A landscape with many valleys, sampled at points; each row gives a point and its height.
From any point a ball rolls to the lowest of the 2 points nearest to it. It stops when none of these is lower. Distance is the straight distance between rows; heights are no part of it.
loka h=3.52: [ 0.82  1.94 -2.26  2.13 -3.19  1.94  3.03  2.25 -0.50  1.06 -0.67 -1.76
 -2.18 -1.30  3.21  1.60  1.67 -3.10  5.86 -0.94  0.70  0.15  1.61]
Sis h=2.94: [ 1.20  0.58 -0.85 -0.31 -2.45  2.39 -1.57 -0.28  1.99  0.05  0.14  1.44
  0.26 -0.13 -0.32 -2.63 -1.53 -1.76  2.35 -2.77  1.04 -1.00 -2.16]
foso h=4.20: [ 1.29  0.76 -4.69 -1.26 -0.49 -0.20  0.73  3.33  5.54 -2.60 -2.09  3.57
  0.92 -0.94  3.68 -3.24  0.28 -0.73 -3.04 -0.99  2.96 -2.54 -1.67]
zedof h=2.69: [ 0.37 -2.22  3.19  0.19 -3.44 -2.40 -0.20 -0.19 -3.79  2.01  3.00 -4.24
  1.99  0.40 -2.56  1.66 -1.02  2.20  0.40  1.28 -2.49  3.56  1.59]
Nadod h=4.88: [ 1.38  1.68  1.33 -1.58  4.17 -4.35  2.39 -2.94  3.22 -3.23  2.99 -0.30
  1.55  2.87 -1.37 -2.35 -2.73  0.21 -4.58  0.45  2.00 -2.55  2.81]
nomu h=2.65: [-0.74  0.77 -2.83  3.68 -2.28 -2.66 -0.37  1.58 -3.20 -1.41 -2.42 -2.23
 -2.76 -0.10  1.89  2.06  4.52  4.86  3.63 -0.53  3.54  1.81  2.78]
Balol h=7.10: [-1.43  1.96 -2.30  2.09 -0.43  1.72 -2.54 -0.88 -1.82  0.11 -3.37 -2.02
 -1.70  1.88  0.77 -0.95  3.46  1.23  4.41 -2.64  4.28  0.88 -0.67]
rim h=7.43: [ 3.33 -0.28  1.20 -0.16  2.98 -3.56 -1.23 -1.38 -0.03  0.88  3.79 -0.55
 -1.12  1.47  1.51  0.99 -2.86  1.81  1.01  0.69 -0.72  3.84  1.37]
pamaz h=2.34: [ 1.20  1.68 -1.35  0.44 -2.06  3.52 -2.38  0.89 -0.08 -0.82 -1.46  2.38
 -1.49 -0.74  0.19 -2.38  1.36  0.00  4.07 -3.95  1.34 -0.76 -2.07]
segal h=2.44: [ 0.34 -1.10  2.10 -1.89 -1.52  1.40  0.34  2.95  2.67  1.63  1.17 -0.58
  0.00 -1.96 -1.68 -1.05 -4.10 -2.51  0.42 -1.89 -3.46  0.23 -0.07]
nulud h=6.77: [ 1.37 -2.60  0.50 -0.50  0.17 -3.84 -0.19 -0.23  2.86 -1.90 -0.53 -0.43
  5.25  0.78  0.74 -3.06 -3.34  2.61 -7.31  1.94  3.53 -1.60 -0.56]
makad h=1.63: [-1.08 -1.18 -2.95  3.00 -2.80 -3.65 -0.92 -0.83 -4.48 -0.46  0.14  0.69
  2.87 -3.62  1.42  0.33  2.71  5.21 -1.40  0.07  1.73  4.63  0.32]
Vitil h=6.39: [-0.90 -3.41 -0.91  0.62 -0.90 -2.65 -0.77  0.96  2.51 -1.66 -2.63  1.23
  5.26  0.07  1.43 -1.16 -1.87  4.31 -7.81  3.51  3.23  0.41 -1.71]
Pituz h=7.19: [ 3.33 -0.86  2.16  0.08  2.51 -4.25 -0.61 -1.08  2.13 -0.67  4.11  1.10
  0.40  0.79 -0.79 -1.20 -3.37  1.28 -1.81 -0.54  0.00  1.46  2.00]
punan h=5.87: [ 1.09 -3.28 -4.09  4.00 -1.06 -0.47 -4.12 -1.31 -3.29 -1.29 -4.07  0.59
  3.79 -2.50  2.25 -1.14  3.02  2.63 -1.79 -3.84  1.97  2.11 -0.06]
Zute h=4.57: [ 0.12 -3.76 -7.38  0.13 -3.60  1.95 -4.95  3.11 -3.84 -3.54 -3.26 -1.40
  2.40 -2.44  2.59 -0.11  3.40  2.33  0.85 -0.88 -0.42  0.01 -1.28]
Kesep h=3.56: [ 2.35 -0.05 -1.07 -0.19  0.61  1.18 -0.92 -1.75  4.23  1.80  0.98  0.04
 -0.04  0.27  0.53 -2.85 -3.68 -2.76  1.80 -1.82  1.41  0.43 -0.69]
pirav h=6.99: [ 1.20 -4.22  2.45 -1.53  5.08 -2.39 -0.54  0.10  0.75 -0.34  4.46 -1.75
 -1.57  1.75 -1.03  2.23 -5.39  0.07 -1.43  2.50 -3.20  2.24  1.72]
fiv h=7.04: [ 2.50 -2.28  2.36 -1.34  1.63 -3.29 -1.81 -2.51  0.19 -1.85  1.09 -0.23
  3.69  2.87 -0.36 -1.75 -4.14  2.79 -5.34  2.03  3.08 -1.67 -0.55]
fivod h=5.39: [ 0.56 -0.06 -0.39  0.65  3.15 -5.13 -1.24 -3.00 -0.09  0.03  0.56  2.54
  1.95  0.80  1.96 -1.15 -0.94  3.05 -5.14  0.68  3.55  2.38  0.60]
kaza h=2.85: [-3.80  4.49  2.41 -2.53  0.45  0.73  0.62  0.62  0.72 -0.82 -0.49  4.10
 -1.32  1.69 -1.79 -1.98  1.59 -0.06 -1.99 -0.29  1.32 -3.01 -0.79]
gefer h=5.86: [-1.90 -2.75 -2.85 -1.09 -2.80 -1.58 -2.42  2.71  0.61 -0.43 -0.67  2.66
  3.93 -1.88  1.88 -1.18 -0.36  2.67 -6.33  0.77  2.11  1.11 -1.06]
fot h=5.71: [ 0.16 -3.18 -0.39  0.53  2.33 -3.95 -1.36 -2.49  0.05  0.06  1.63  2.09
  2.54 -0.22  2.07  1.13 -2.31  4.39 -4.97  3.98  2.59  3.66 -1.52]
Ripap h=2.64: [-3.05  0.76  2.60  1.15 -1.24  3.93  5.96 -1.84  0.86  3.59 -0.49 -2.41
 -0.05 -2.87 -0.59  1.62  0.89 -5.10  4.50  1.93 -3.73  0.19  0.99]
nek h=0.61: [-0.45 -0.21  1.65 -1.31 -2.03  4.62  3.85  2.41  3.49  0.46  0.32  2.77
  0.36 -4.39 -1.59 -0.62 -2.10 -4.48  1.62 -0.01 -4.99 -2.75 -1.27]
sed h=4.21: [ 0.61  0.07 -2.14  1.91 -6.11  2.47  0.39 -0.28 -3.51  0.14 -3.23 -4.34
  0.31  1.37 -1.18 -0.81  3.58 -0.92  4.69 -2.41  2.67 -2.59  0.87]
daz h=3.90: [ 0.46  0.20  0.46  2.26 -5.65  0.52  2.09  1.12 -4.04  1.47 -2.01 -4.74
 -0.90  2.58 -0.95  0.34  3.03 -0.26  2.72 -0.83  0.19 -1.53  2.33]
tul h=5.06: [ 1.46 -0.61 -3.37  1.01  0.53 -1.34  0.08  1.50  5.00 -1.77 -4.67  0.93
  2.89  0.42  3.95 -3.09 -0.54  0.01 -6.07 -0.91  3.36 -2.02 -0.91]
Lipo h=4.46: [-0.90  0.56  4.46 -1.61  2.80 -3.11  1.63  2.03  0.81  1.96  0.84  2.01
 -3.23 -1.33 -2.88  2.28  0.62  1.60 -3.35  0.09 -4.94  2.28 -0.04]
biti h=3.07: [-0.85  0.94  1.11  3.59 -4.06 -2.50  0.22  1.69 -3.15 -0.39 -1.65 -3.05
 -3.23  1.97 -0.51  2.01  4.89  5.76  3.15  0.77  1.75  2.01  2.50]
Fubez h=2.14: [-3.65  0.41  3.74  1.36 -0.82  4.16  5.45 -2.82  2.69  2.09 -0.77  0.72
  0.53 -5.56  1.62  2.06  1.47 -3.81  5.19  2.04 -4.76  0.27  1.71]
moba h=4.63: [ 2.23 -2.16  0.58 -2.38  5.72 -3.13  0.08 -3.51  1.38 -2.15  3.87 -1.23
  1.72  4.64 -0.72 -1.87 -4.57 -2.41 -4.54  0.93  1.92 -1.64  1.58]
koto h=7.67: [ 1.03  0.35 -1.91  0.87  1.23 -4.94 -1.03 -2.78 -2.40  1.85  1.85 -2.99
  1.03  1.59  2.56  0.57 -0.05 -0.03 -0.15  0.16  2.27  4.12  1.39]
Keres h=4.90: [-1.83  2.51  3.07 -1.35  1.30  0.13  0.95  3.31  1.44  2.33  0.27  3.13
 -5.02 -2.46 -0.61  1.38  1.42  1.34 -0.74 -0.49 -4.62  0.73 -0.55]
Dogot h=2.33: [-1.29 -1.06  0.33  1.53 -5.01 -3.15  0.43  1.12 -4.79  0.82  2.89 -2.65
  3.10 -1.73 -0.45  2.02  1.04  2.80 -0.73  0.90 -1.04  3.53  1.08]
guzul h=3.63: [-0.97  2.02  2.75 -2.45  1.31 -3.18  2.85  3.09  3.40 -1.82  1.20  2.12
 -0.12  0.09 -1.28 -0.68 -1.76  1.56 -4.28  1.12  0.32 -2.33  2.09]
Tobo h=4.85: [ 2.52  1.55 -1.91  0.16 -4.79  1.97  0.03  0.48 -3.70 -0.67  1.06 -2.10
  1.80 -1.51 -0.29 -0.37  1.00 -2.31  2.44 -4.73 -0.52 -1.66  0.46]
nebu h=6.86: [ 0.30  0.87  4.89 -1.71  4.30 -0.94  3.88 -1.02  3.92  0.04  1.80  0.98
 -1.01 -0.81 -6.48 -0.70 -2.16 -2.18 -1.71 -0.49 -3.43 -2.34  1.92]
Loke h=6.35: [ 1.69 -1.44  5.32 -1.84  5.88  1.20  1.95 -3.70  3.16  1.34 -0.97 -1.03
 -4.87 -1.01 -4.64  0.57 -2.71 -0.85 -0.67  0.80 -5.72 -1.69 -1.72]
vena h=4.23: [ 2.48 -0.13  1.14  3.31 -3.94 -3.05  1.52 -0.62 -2.87  1.31  0.17 -4.77
 -0.54  2.49 -1.31  1.22  2.39  1.60  2.50 -0.77  1.17 -0.23  2.90]
nane h=7.48: [ 1.00  2.15 -3.87  1.03  0.23 -2.71 -0.21 -0.31 -1.01  1.92  0.63 -1.82
 -0.04 -0.30  3.57  0.92  2.14 -0.89  1.81 -2.83  2.05  2.93  1.93]
pefi h=4.56: [ 1.27  1.09 -1.59  0.45 -4.90  2.56 -0.67 -1.10 -1.95  1.76 -0.28 -4.42
  2.22  0.54 -0.91 -2.38  0.33 -3.06  3.84 -2.91  0.89 -0.63 -0.35]
buz h=6.81: [-0.12  1.92  1.62  0.11  1.63 -1.24 -2.83 -1.98 -1.38  0.40  0.70  1.25
 -1.80  2.08 -0.29 -1.05  0.77  2.29  0.35 -1.35  1.91  1.87 -0.38]
Mip h=4.02: [ 3.15  0.62  1.49  0.01  2.64  1.89  0.28 -4.43  4.76  0.38  1.19  0.64
  0.90  1.73 -1.49 -3.60 -4.74 -3.04  1.69 -0.82  1.64 -1.36 -0.16]
Mup h=2.12: [-1.71 -0.73 -2.64  3.55 -1.85 -2.71 -1.96  0.10 -4.22 -0.93 -1.33 -2.02
  0.93 -1.52  1.94  1.29  4.15  7.04  1.06  0.08  2.84  3.76  1.52]
mifil h=2.67: [ 1.33  1.00  0.01  2.37 -2.74 -0.52  4.26  2.11  0.37  2.17  1.24 -4.15
 -2.26  0.23  0.67  1.46  1.19 -1.85  3.78 -0.48 -1.97  0.77  3.19]
rarin h=7.26: [ 2.92 -3.56  3.39 -0.97  3.38 -3.85 -0.07 -1.32  0.80 -3.89  3.00  0.34
  2.26  1.88 -1.09  0.57 -6.66  4.59 -4.40  4.09  0.96 -1.83  0.93]
siga h=3.62: [ 1.52 -2.39  2.00 -1.52  0.15 -0.66 -1.28 -0.70 -0.06  2.24  3.47 -3.63
  1.09  1.18 -1.99 -0.50 -4.33 -1.73  0.79  0.09 -3.14  2.03  0.92]
vil h=5.19: [-1.77  0.58  2.90  0.13 -2.00  3.28 -1.15  3.17 -0.58  2.95 -2.08 -2.40
 -3.27  0.55 -0.20  1.21  0.98  1.65  2.85  0.09 -2.21  1.10 -1.97]
gad h=5.44: [ 1.33 -0.61  1.85 -1.47  5.28  0.78 -1.97 -0.98  0.97  1.25  1.29 -0.14
 -3.87  4.18  1.35  0.10 -2.84  0.14  1.53  2.03  0.65  1.29 -1.00]
zodi h=3.09: [ 0.32  0.56 -2.81 -0.47 -4.35  2.50  3.95  3.51 -3.80  0.31  2.45 -2.43
  0.08 -3.26  0.32  1.99  2.09 -4.05  2.73  0.13 -3.67 -0.75  1.65]
fogam h=4.44: [-2.29 -0.15  2.66 -1.95  0.55 -1.55 -2.14  2.94  1.41  1.21  1.72  1.86
 -1.31  0.24  0.29  0.04 -2.40  2.96 -2.10  2.53 -0.07  2.31 -0.71]
dova h=6.66: [ 0.25  1.32  2.45 -1.09  3.87 -3.07 -2.31 -2.97 -2.49  0.02  2.32  1.87
 -1.06  3.87 -0.22  0.54 -0.21  2.31 -1.54  1.29  1.63  0.86 -0.59]
zuput h=6.53: [-0.03 -0.30  4.09 -1.84  3.91 -4.47  0.58 -2.06 -2.38 -1.39  4.06  3.60
  1.01  1.74 -2.03  1.83 -1.22  2.98 -3.56  2.69 -0.06  1.64  0.89]
zise h=5.50: [ 2.08 -2.44 -4.61  2.77 -1.08 -0.19 -4.37 -0.90 -1.70 -1.23 -5.09  1.83
  3.97 -1.91  2.99 -2.64  2.10 -0.48 -2.61 -6.10  1.75 -0.23 -0.29]
Mol h=5.90: [ 0.93 -0.41  5.32 -0.96  3.84  0.44  0.51 -1.53 -1.06  3.17 -0.67 -3.06
 -4.43  1.59 -2.46  2.27 -0.55  0.76  0.34  0.36 -5.02  0.29 -1.77]
pilo h=6.78: [-1.06  1.80  5.58 -1.55  3.63  1.64  4.45 -1.96  4.67 -1.31  0.19  0.87
 -0.67  1.15 -5.20 -0.74 -3.49 -2.64 -1.60  2.11 -1.88 -4.31  1.16]
fam h=6.75: [ 1.58 -1.64 -2.53  1.23  0.15 -1.14 -4.45 -1.92 -0.46  2.12 -1.99 -1.80
  0.56  1.69  3.10 -1.07 -0.62  1.79  0.44 -0.62  2.42  3.09 -2.16]
koluz h=5.52: [-4.50  1.99  3.73 -2.70  3.51  1.45  3.65  1.34  3.67  2.52 -1.15  2.11
 -3.17 -1.07 -2.76  0.88 -0.25 -2.59 -1.56  2.59 -2.89 -0.59 -1.47]
zaba h=3.25: [-1.72  2.23  1.54 -3.10 -0.96 -1.80  0.18  2.28  0.90 -1.72  1.53  3.84
  0.17 -0.11 -1.47 -1.44 -0.12  0.98 -3.79 -0.08  1.04 -2.09  0.60]
zope h=5.57: [-0.49  0.39  4.71  0.08  0.74  2.85 -0.13  0.50  0.94  4.14 -1.43 -2.69
 -3.61  0.44 -1.45  1.46 -0.33 -0.13  2.24  0.96 -4.15  0.61 -2.68]
Num h=7.20: [ 1.67 -4.81  2.41 -1.21  5.21 -3.71 -0.08 -1.15 -0.64 -1.63  5.63  1.07
  0.16  1.23 -0.58  2.45 -6.98  2.84 -3.21  4.61 -1.05  1.56  1.01]
buza h=3.18: [-3.56  3.08  1.50 -1.92 -0.46  3.18  1.55 -0.68  1.57 -0.10 -0.74  4.33
  0.01 -0.13 -1.67 -2.00  1.43 -2.11  0.97  0.36  1.20 -2.30 -1.66]
dosi h=5.27: [-3.23  2.26  3.14 -2.37  1.27  1.89  2.99  2.66  3.67  1.25 -0.14  4.35
 -3.31 -3.08 -1.28  0.64  0.35 -1.08 -1.21  0.55 -4.07 -1.50 -0.66]
kasos h=4.34: [ 1.57 -1.13  0.09 -1.52  3.91  0.53  0.57 -2.81  3.71 -0.22  2.60 -1.01
  1.02  2.99 -1.86 -2.97 -4.91 -2.87 -1.87  0.96  1.83 -1.52  0.10]
gizu h=3.53: [-0.10  0.73 -1.31  1.23 -5.55  1.27  3.66  2.95 -4.33  0.19 -0.05 -4.11
 -0.14 -0.13 -0.33  2.00  4.26 -3.14  2.62 -0.11 -0.92 -2.14  3.10]
miked h=5.11: [ 0.78  1.64  0.79 -1.06  3.67 -4.65 -0.32 -2.30  2.04 -2.25  1.03  1.78
  0.95  2.06  0.96 -1.59 -0.98  0.81 -4.77  0.32  3.60 -0.49  1.40]
lomus h=1.56: [-0.40 -0.34  0.72 -2.77 -1.86  2.86  1.28  3.97  3.14  0.07  0.87  2.68
  0.00 -1.27 -2.15 -1.18 -2.35 -2.91 -0.28 -0.52 -1.65 -2.93 -1.09]
vuru h=4.75: [ 0.89  2.87  2.60  1.24  2.73  2.19  1.31 -2.99  0.38  2.72  0.04 -1.40
 -3.41  1.71  0.03  0.36  0.52 -1.46  4.43 -0.07  0.21  1.94  0.26]
paduk h=3.66: [ 1.11  3.06 -1.76  0.62 -2.72  4.01  0.33  1.73 -4.61 -2.40  0.61  1.75
 -2.56 -3.18 -0.57  2.31  4.40 -0.66  3.90 -1.40 -2.10 -2.71  0.26]
Dalun h=6.80: [-2.06  1.26 -2.92 -0.85  2.83  0.78 -0.09 -3.84  3.09  2.31 -2.05  1.05
  1.45  2.04  1.90 -3.03  0.12 -4.09 -0.87  0.38  4.58  0.08 -1.79]
bezug h=6.26: [ 0.85  0.01  2.20  1.52  0.09 -1.08 -1.77  0.03 -2.68  2.05  0.93 -3.73
 -2.76  3.51  1.46  2.56 -0.17  2.56  1.92  2.28  0.17  3.17  0.34]
fel h=3.17: [ 2.28 -1.12  3.28 -0.97  0.01  1.88 -0.06  0.12  2.63  2.94  1.81 -2.10
 -1.27  0.60 -2.95 -1.68 -4.08 -2.50  2.04 -0.40 -4.05  0.60 -0.37]
Fik h=2.40: [-1.39  0.49 -1.60 -3.39 -2.55  3.96  1.81  5.38  3.07 -3.01 -0.13  3.75
  0.73 -0.98 -0.34 -0.46 -0.26 -1.43 -0.60  1.08  0.06 -4.19 -2.17]
keb h=4.45: [-0.59 -0.21 -6.84 -0.42 -1.89  2.40 -2.56  1.27 -1.28 -1.45 -2.84  2.28
  1.66 -1.80  3.49 -0.38  2.87 -2.59  0.10 -2.07  1.47 -0.86 -1.46]
Tinur h=3.00: [-3.43  2.27  2.95 -0.47  0.35  2.14  3.70 -2.73 -0.53  3.50  0.95 -1.51
  0.27 -0.30 -2.50  0.31  0.63 -5.08  2.32  0.58 -1.16  0.87  0.82]
Depig h=4.22: [-1.48  3.76  2.35  2.13 -0.10  3.41  4.29 -1.17 -2.30  0.96 -1.07  2.23
 -3.20 -3.93  0.31  2.12  4.46 -1.74  5.07 -1.29 -2.87 -0.45 -0.05]
gam h=6.59: [-1.39  1.79 -1.83 -1.39  3.06 -0.52  0.61 -1.95  4.87 -0.58 -2.27  1.60
  1.98  3.64  0.98 -2.78 -0.08 -1.49 -3.40  0.99  4.70 -1.98 -1.78]
voz h=7.27: [ 0.86  1.65 -3.49  2.81 -0.48 -2.27  1.28 -2.10 -1.15  2.10 -1.39 -4.53
  0.15  1.61  2.60  1.10  2.56 -1.82  2.92 -2.12  4.27  0.88  2.43]
pefe h=3.96: [ 0.78  2.71  0.59  2.30 -3.31  4.21  3.48  0.11 -3.64 -0.32 -0.98  0.93
 -3.50 -2.79  0.24  2.27  4.27 -2.01  5.66 -1.20 -2.67 -1.97  1.52]
vepuv h=4.00: [-2.13 -4.28 -5.76 -0.03 -3.22  1.22 -5.84  2.69 -0.63 -3.09 -3.80  1.49
  1.87 -0.56  2.06 -1.50  2.20  4.06  0.54 -1.15  0.40  0.82 -2.81]
Manap h=5.75: [ 0.06  0.59 -1.77 -0.67 -0.92 -0.55  2.25  2.10  5.61 -2.82 -3.68 -1.63
  4.60  2.37  2.19 -2.99 -0.84  0.23 -6.23  0.00  2.49 -4.01 -1.92]
Gekan h=6.13: [ 0.40 -0.50  5.51 -1.77  4.68  0.65  1.04 -3.24 -0.57  2.77  0.68 -1.38
 -2.41  0.95 -4.31  1.47 -2.45 -2.18 -0.99  0.09 -5.20 -0.97 -0.51]
guli h=6.30: [ 2.11 -2.64 -3.55  3.08 -0.48 -2.06 -3.57 -1.59 -0.82  1.50 -1.91 -0.73
  3.03 -2.20  4.28 -0.32 -0.10  2.04 -1.90 -2.12  2.58  3.53 -0.11]
zeg h=5.32: [-1.78 -1.38 -3.12 -0.65 -3.29 -0.35 -3.15  3.02 -1.59 -0.24  0.82  1.20
  1.64 -2.39  2.81  0.09  0.99  2.27 -1.82  0.24  0.17  2.41 -0.65]
veg h=6.55: [-0.84 -1.06  6.14 -0.13  4.54  2.83  3.37 -5.19  4.38  2.03 -1.20  0.60
 -2.01 -2.15 -5.49  0.39 -3.17 -3.16  0.22  0.79 -5.00 -1.79 -1.24]
div h=6.29: [ 0.58 -1.45  5.77 -2.48  5.73 -2.64  1.12 -1.80 -0.20 -0.15  3.03  0.24
 -1.92  1.93 -5.09  1.80 -3.64 -1.30 -3.26  1.07 -4.34 -0.91  1.00]
sab h=3.32: [ 2.48  2.02 -5.51  0.20 -1.87  3.60 -2.58  0.56 -5.67 -4.81  0.77  1.48
  0.12 -3.25 -0.32  1.71  4.60 -1.48  3.17 -1.79  0.69 -3.25  0.84]
rufe h=6.16: [-1.37  1.65 -0.23 -2.03  1.35 -2.15  1.92  1.42  5.58 -2.95 -2.16 -2.44
  3.47  3.45  1.21 -1.52 -1.98  1.54 -5.69  3.11  3.36 -3.14 -0.86]
Fopas h=1.47: [ 1.62 -0.57 -1.97  0.67 -4.08 -1.63  2.20  3.19 -1.34  1.81  3.58 -3.61
  0.49 -2.09  2.69  1.04  0.40 -1.64  1.58 -1.38 -2.06  1.84  2.97]
lunam h=6.76: [ 0.51 -3.05  2.81 -0.51  4.47 -2.57  0.55 -0.51 -1.20  1.83  3.48 -3.50
 -2.76  2.54 -0.11  3.91 -2.78  0.88  0.25  3.40 -4.02  3.05  0.87]
nit h=5.10: [ 2.15  0.59  2.60  0.13  4.95  1.45 -0.34 -2.77  1.61  1.81  1.99 -0.83
 -3.92  2.35 -0.45  0.44 -3.31 -2.02  3.05  0.71 -1.36  1.11 -0.43]
Peb h=3.37: [-0.75  0.24  3.80  3.52 -4.10 -2.24  1.58  1.37 -3.90  0.76 -1.25 -3.20
 -2.61  1.16 -1.80  2.97  5.36  4.50  1.01  0.60 -1.52  1.00  2.12]
dulo h=3.34: [ 0.86 -0.92 -5.86 -0.08 -1.98  0.23 -1.34  4.70  3.34 -3.90 -4.10  4.68
  1.84 -1.24  4.16 -2.84  1.11  1.36 -3.84 -0.81  1.91 -3.02 -2.00]
bofo h=2.02: [-1.50 -1.31  0.62  1.73 -2.53 -2.61 -0.48 -0.88 -4.62  0.53  2.09  0.00
  3.26 -2.25 -0.47  1.40  0.98  5.35 -1.35  1.62  1.16  4.74 -0.14]
Puse h=3.24: [-1.77  0.07 -4.98 -3.73 -2.68  1.73 -1.46  4.80  0.73 -3.48 -0.68  4.31
  2.18 -1.77  1.41 -1.02  1.20 -1.25 -2.66  0.51  0.69 -3.76 -2.45]
tedi h=6.41: [ 0.87 -2.56  5.61 -2.45  6.09 -3.95  0.74 -2.01 -2.61 -2.96  3.68  1.92
 -0.14  3.15 -3.34  2.60 -3.66  1.57 -3.82  2.61 -2.81 -1.71  1.15]
talu h=1.36: [-2.20 -0.89  2.41  0.89 -0.45  5.37  4.13 -0.65  2.69  1.46 -0.09  2.58
 -0.32 -4.80 -1.06  0.15 -1.17 -4.46  3.29  0.45 -5.74 -1.02 -0.23]
puno h=7.12: [-0.68  3.84 -1.84  2.85  1.19  0.72  2.62 -3.92 -1.08  2.78 -1.14 -2.59
  0.13  1.58  1.58  0.93  2.25 -2.63  4.92 -0.92  4.51  1.07  1.33]
Mopu h=3.26: [-3.31  2.41  4.12 -1.19 -0.04  3.00  1.21 -1.74  0.03  2.42 -0.07  1.58
 -0.43  0.25 -2.90 -1.27  0.31 -2.61  0.86 -0.29 -0.80 -0.87 -1.26]
pame h=2.21: [-0.17 -0.43 -4.95  0.68 -2.30  6.25 -0.94 -1.32  0.48 -3.81 -3.35  5.68
  2.36 -2.04  1.60 -0.96  1.70 -3.01  3.79 -0.72  2.43 -4.01 -2.72]
levuv h=6.97: [-0.99  2.55 -3.42  0.91  2.75  0.26 -0.43 -4.14  0.40  2.65 -1.86 -0.58
  1.38  0.64  2.26 -1.40  1.20 -3.64  1.63 -2.24  4.03  0.84 -0.21]
Kiba h=3.97: [-2.40  0.60  4.26 -2.66  3.30 -2.84  0.32  2.82  2.21  0.20  1.45  2.09
 -1.28  1.73 -1.71  0.61 -2.57  1.16 -4.24  3.15 -0.09 -0.42  0.98]
ton h=6.95: [-0.82  2.43  0.99  1.04 -0.87 -0.15 -2.34 -2.00 -2.75  1.30 -1.15 -1.41
 -1.95  1.81 -0.61 -0.45  3.13  1.63  2.75 -1.56  1.99  1.66 -0.43]
tis h=2.41: [-0.62 -0.83 -2.68 -1.32 -4.63  0.99  1.12  2.89 -1.71  1.84  2.55 -2.81
  1.10 -1.69  1.58  0.00 -0.56 -3.37  0.64 -0.33 -1.76  1.34  0.64]
mebi h=2.01: [-0.97 -2.09 -4.69  1.43 -0.39 -0.79 -3.46  3.12  1.80 -4.26 -4.92  5.40
  1.05 -2.52  3.83 -1.89  1.92  3.98 -3.93 -1.19  3.07 -0.33 -0.93]
banu h=6.98: [ 2.30  0.46  2.84 -1.17  3.94 -2.78  1.81 -0.43  3.71 -1.12  4.26  0.33
 -1.09  0.59 -3.82 -0.51 -2.78 -1.48 -2.20 -1.58 -2.71  0.65  2.82]
suf h=7.07: [-1.02 -0.81 -3.32  1.55 -0.42  0.16 -5.03 -0.53 -1.25  0.96 -3.33 -3.51
 -0.31  2.46  2.79 -0.26  1.68  2.81  2.74 -0.94  3.45  2.53 -1.04]
dekev h=6.40: [-0.85  2.83 -0.76 -2.31  2.50 -0.44  2.94  0.49  6.00 -1.35 -0.66  0.13
  1.34  2.55  0.56 -2.79 -2.72 -1.10 -3.48  1.82  3.59 -2.60 -0.46]
lamat h=6.51: [ 0.57 -1.51  1.83  0.48  3.40 -1.95 -1.47 -2.11 -2.70  2.23  2.65 -4.50
 -3.15  4.63  1.80  3.62 -0.92  0.55  1.94  3.64 -0.69  2.68  0.25]
tamus h=3.91: [-1.45 -1.70 -7.81 -2.34 -2.09  3.84 -3.25  3.26 -0.72 -3.63 -2.30  2.85
  1.85 -1.31  1.35 -0.15  2.94 -2.21 -1.66 -0.56  0.57 -2.78 -2.70]
Fazak h=3.13: [ 1.08 -2.59  0.98 -0.46 -2.00 -2.73 -1.19 -0.08 -1.28  2.26  4.42 -2.23
  3.15 -0.25 -0.68 -0.07 -3.34  0.80 -0.11  0.20 -2.11  3.52  1.13]
misa h=5.00: [-1.44 -1.66 -5.01  1.18 -4.22 -0.35 -3.38  2.33 -4.45 -3.01 -0.89  0.85
  0.95 -3.34  2.89  0.64  3.27  3.65  0.37 -0.26  0.85  1.66  0.16]
Daki h=4.19: [-0.36  0.13 -4.25  1.00 -4.22  2.96 -0.92  2.94 -0.84  0.03 -1.50 -2.26
 -0.88 -0.94  2.07  0.46  1.67 -0.19  4.59 -0.70  1.26 -0.02 -0.95]
Tol h=4.72: [-1.72  0.66 -0.21  1.87 -4.79  4.48  0.04  2.37  0.30  1.54 -2.90 -2.84
 -2.80  1.19  0.43  1.03  2.15 -0.24  5.71  0.65 -0.12 -0.71 -1.54]
subi h=5.85: [ 0.82 -0.39  1.33 -0.04  1.17  0.71 -3.52  0.46  0.44  2.44  0.70 -1.13
 -2.90  3.45  1.40  0.29 -2.56  1.26  2.55  1.30  0.13  2.67 -2.10]
Febek h=6.68: [-1.23 -0.96  5.07 -0.03  7.46  1.55  5.15 -5.35  5.17 -0.64  0.08  0.55
 -2.22 -0.27 -5.71  1.22 -3.82 -3.39 -2.19  2.83 -3.60 -3.71  1.36]
tir h=1.68: [ 0.77  0.94 -3.35  0.65 -2.73  6.33 -2.24  0.08  0.01 -3.58 -1.65  4.45
 -0.58 -1.75  0.40 -0.79  2.17 -1.16  5.93 -2.38  1.10 -3.24 -2.10]
Koga h=5.18: [ 3.40 -0.69 -4.85  1.67 -4.99  0.04 -1.17  1.50 -5.86 -2.48  0.11 -2.61
  1.91 -2.71  1.16  1.04  2.86  0.17  1.74 -3.38 -0.56 -2.02  1.11]
Pezib h=3.19: [-2.46 -2.27 -3.97  0.17 -1.27  0.16 -5.03  2.01  1.37 -2.07 -4.10  2.94
  1.78 -0.16  1.97 -2.15  2.35  3.61 -2.46 -1.64  2.56  0.72 -1.69]
sibet h=4.87: [-2.45 -0.42  0.70 -1.13 -1.99 -0.48 -2.44  2.79 -0.59  0.71  0.49  0.48
 -0.04 -0.11  0.11 -0.40  0.12  1.92 -0.61  0.87 -0.07  2.38 -1.20]
figo h=4.49: [-0.75  4.45  2.10  1.62  1.31  1.81  2.79 -1.45 -0.82  2.12  0.07  1.17
 -3.21 -0.60 -1.09  0.70  2.45 -1.57  4.52 -0.88 -0.89  1.61  0.54]
kuz h=2.68: [ 1.89  0.16 -7.71 -0.14  0.37  5.37 -2.63 -1.32 -0.97 -5.57 -1.96  5.23
  2.84 -3.34  0.82  0.41  2.62 -4.46  1.31 -0.65  3.32 -6.04 -1.76]
zunan h=5.03: [ 0.66 -1.25 -4.06  0.20 -1.38 -0.01 -3.11 -0.08 -0.26 -0.08 -2.55  1.23
  2.55 -0.49  2.29 -2.78  1.01 -1.48 -2.43 -3.74  2.86 -0.21 -0.96]
Zaz h=4.09: [ 0.58 -0.12  4.86  0.46  1.33 -4.05  0.60  0.87 -1.39  1.96  2.64  0.62
 -0.69 -1.10 -2.01  3.30  0.10  3.48 -1.23  0.26 -5.40  3.23  0.65]
Molo h=3.04: [ 1.58  1.23 -8.09 -0.07  0.12  4.80 -3.77  0.13 -4.76 -5.28 -2.02  2.60
  0.63 -2.80 -0.20  1.16  4.08 -2.67  1.83 -0.43  1.66 -4.49 -0.29]
novi h=3.70: [ 1.02 -0.23  5.09  2.13 -2.07 -3.31  1.97  1.07 -3.65  1.95  0.22 -2.21
 -1.20 -0.68 -1.82  3.71  2.67  4.59  0.73  0.07 -4.23  3.00  1.01]

Two balls start at each pair of points below. Name the first point that both come to, or write never.
lamat and Gekan => never
buz and Pituz => Gekan
voz and ton => never

Call two points neighbours if one is among the 2 nearest of the other. Go from one point of each pair to the other, from neighbour to neighbour, staying as low as possible. Name the highest point that can't be avoided.
lomus and kaza => Mopu
tir and Fopas => Koga
mebi and kaza => zeg
makad and lomus => siga
